A landscape with many valleys, sampled at points; each row gives a point and its height.
From any point a ball rolls to the lowest of the 6 points nearest to it. It stops when none of these is lower. Distance is the straight distance between rows; heights are no part of it.
J441 h=5.68: [106 135 132 125 163 142  98 129 120 110 106 197]
J611 h=3.22: [163 108 120 111  99 126 149 114 126 154 143  76]
J198 h=4.16: [104 131 146 104 134 176 149 151 117 108  98 219]
J137 h=5.48: [176  81 110 130  91 128 142 108 107 161 155  47]
J369 h=3.29: [135 150 114 198 142  82  81 132 141 100 170  85]
J496 h=5.15: [177  86 113 118  86 139 150 116 107 167 150  57]
J283 h=3.07: [122 138 141  96 115 152 169 138 119 136 105 158]
J394 h=2.57: [127 107 155  79  75 168 177 153 116 168  99 105]
J6 h=2.63: [143 127 141  93 103 141 161 127 129 152 118 116]
J252 h=2.55: [151 112 134  96  88 141 161 123 122 154 124  89]
J67 h=1.07: [150 120 107 166 122  84 129 107 138 123 169  58]
J92 h=2.99: [115 106 157  70  75 167 186 157 118 165  94 122]
J174 h=4.76: [112 144 134 120 153 152 120 135 118 116 102 194]
J122 h=6.24: [167  82  98 152 105 103 134 103 113 148 162  35]
J268 h=4.94: [138 142 132 108 117 132 154 119 130 135 119 129]
J173 h=1.57: [147 120 131  98 101 132 156 119 131 147 124  99]
J767 h=2.43: [133 151 132 194 156  76  58 143 141  91 163  96]
J699 h=4.83: [121 148 137 114 136 150 143 129 122 126 109 165]
J274 h=2.16: [127 152 131 187 166  83  52 144 144  89 146 115]
J567 h=4.03: [116 156 121 140 153 123 117 121 132 128 128 138]
J583 h=4.82: [ 94 115 140 107 153 161  91 132 126  91  97 239]
J88 h=7.30: [143 137 112 194 129  76 109 122 138 102 180  64]
J706 h=2.52: [123 156 118 156 153 105 108 122 140 122 146 117]
J389 h=3.06: [150 125 119 123 106 119 145 108 136 145 141  91]
J631 h=4.46: [158 103 108 128 105 111 139 105 128 146 151  65]
J643 h=4.05: [110 144 145 106 133 165 154 148 116 122 101 189]
J939 h=2.07: [125 158 122 178 158  95  80 135 142 109 149 111]
J520 h=5.36: [108 148 130 136 162 133 104 126 125 116 112 179]
J763 h=6.91: [124 153 126 123 148 141 129 128 128 127 111 157]
J238 h=2.62: [109 150 128 152 170 112  81 134 135 112 128 147]
J106 h=2.64: [146 153 128 201 153  74  56 142 143  90 166  90]
J934 h=7.01: [127 153 130 119 130 136 144 123 130 132 119 143]
J298 h=2.35: [154 116 129 104 100 130 153 117 126 151 133  88]
J74 h=3.65: [159 100 134  97  81 149 156 130 111 166 127  82]
J293 h=2.77: [ 85 116 156  81 107 176 195 165 123 133  87 192]
J461 h=1.03: [110 153 123 169 167 103  72 133 139 110 139 130]
J366 h=5.80: [162  91 100 146 105  99 134 106 123 142 164  50]
J966 h=3.63: [144 133 106 141 123 101 135 110 142 131 154  89]
J602 h=6.30: [171  76 101 143 104 111 138 106 109 156 164  40]
J505 h=4.15: [129 149 112 173 143  90  98 125 143 115 157  92]
J384 h=5.54: [ 94 127 138 128 171 137  81 127 127  95 104 206]
J472 h=4.62: [136 147 123 124 126 125 141 115 136 134 133 124]
J150 h=3.12: [105 138 143 112 149 160 125 139 114 112  99 210]
J913 h=4.02: [141 129 107 160 121  90 126 107 140 125 166  71]
J817 h=4.10: [101 130 149  96 115 177 176 155 118 121  96 203]
J95 h=4.75: [135 143 111 165 135  91 116 120 145 120 161  91]
J943 h=4.14: [147 121 110 138 111  99 135 104 135 138 153  72]
J822 h=3.08: [102 139 131 157 178 105  64 132 140 101 121 157]
J678 h=1.96: [108 144 132 168 173  98  61 133 141 103 133 139]
J841 h=4.54: [111 152 127 138 164 128  97 127 128 116 118 165]
J152 h=1.30: [136 113 147  81  84 157 173 143 121 161 104 106]
J221 h=4.21: [102 141 127 140 172 121  80 133 129 112 116 174]
J287 h=1.26: [102 130 143 108 149 167 121 140 113 108 102 220]
J501 h=2.89: [147 132 124 114 114 126 151 113 134 143 135 101]
J241 h=5.40: [165  93 106 134 101 108 135 104 126 151 163  52]
J539 h=3.21: [133 146 113 145 133 110 128 116 143 132 150  99]
J8 h=2.53: [124 123 154  80  96 156 183 148 123 152  95 138]
J795 h=5.57: [128 153 122 128 142 124 133 117 135 131 127 134]
J626 h=3.03: [ 94 126 140 107 144 175 118 146 120 102  95 233]
J560 h=3.71: [142 138 114 127 123 114 139 113 139 138 138 104]
J592 h=4.51: [154  97 103 164 112  81 129 109 126 131 169  43]
J170 h=4.23: [ 87  96 154  59  78 182 200 166 115 176  81 143]
J123 h=4.60: [152 110 111 138 110 101 137 102 134 140 156  65]
J648 h=4.00: [ 89 109 148  99 146 179  99 140 128  86  96 252]
J133 h=3.00: [111 127 154  86 110 165 184 151 121 131  93 172]
J982 h=4.77: [ 96 134 129 139 175 125  82 131 129 105 107 186]
J681 h=2.79: [100 123 138 115 159 154  91 129 123  99 103 223]
J62 h=3.04: [100 119 154  79 100 166 193 157 123 144  85 167]

For each start below, name every point that the ball comes to, in order.
J795: J560 > J501 > J173
J934: J567 > J706 > J461
J520: J221 > J238 > J461
J472: J501 > J173
J133: J8 > J152

For each start below, name the point where the ball stops.
J384: J287
J170: J152
J643: J152
J631: J173
J539: J461
J763: J461
J441: J287
J496: J173
J982: J461
J106: J461
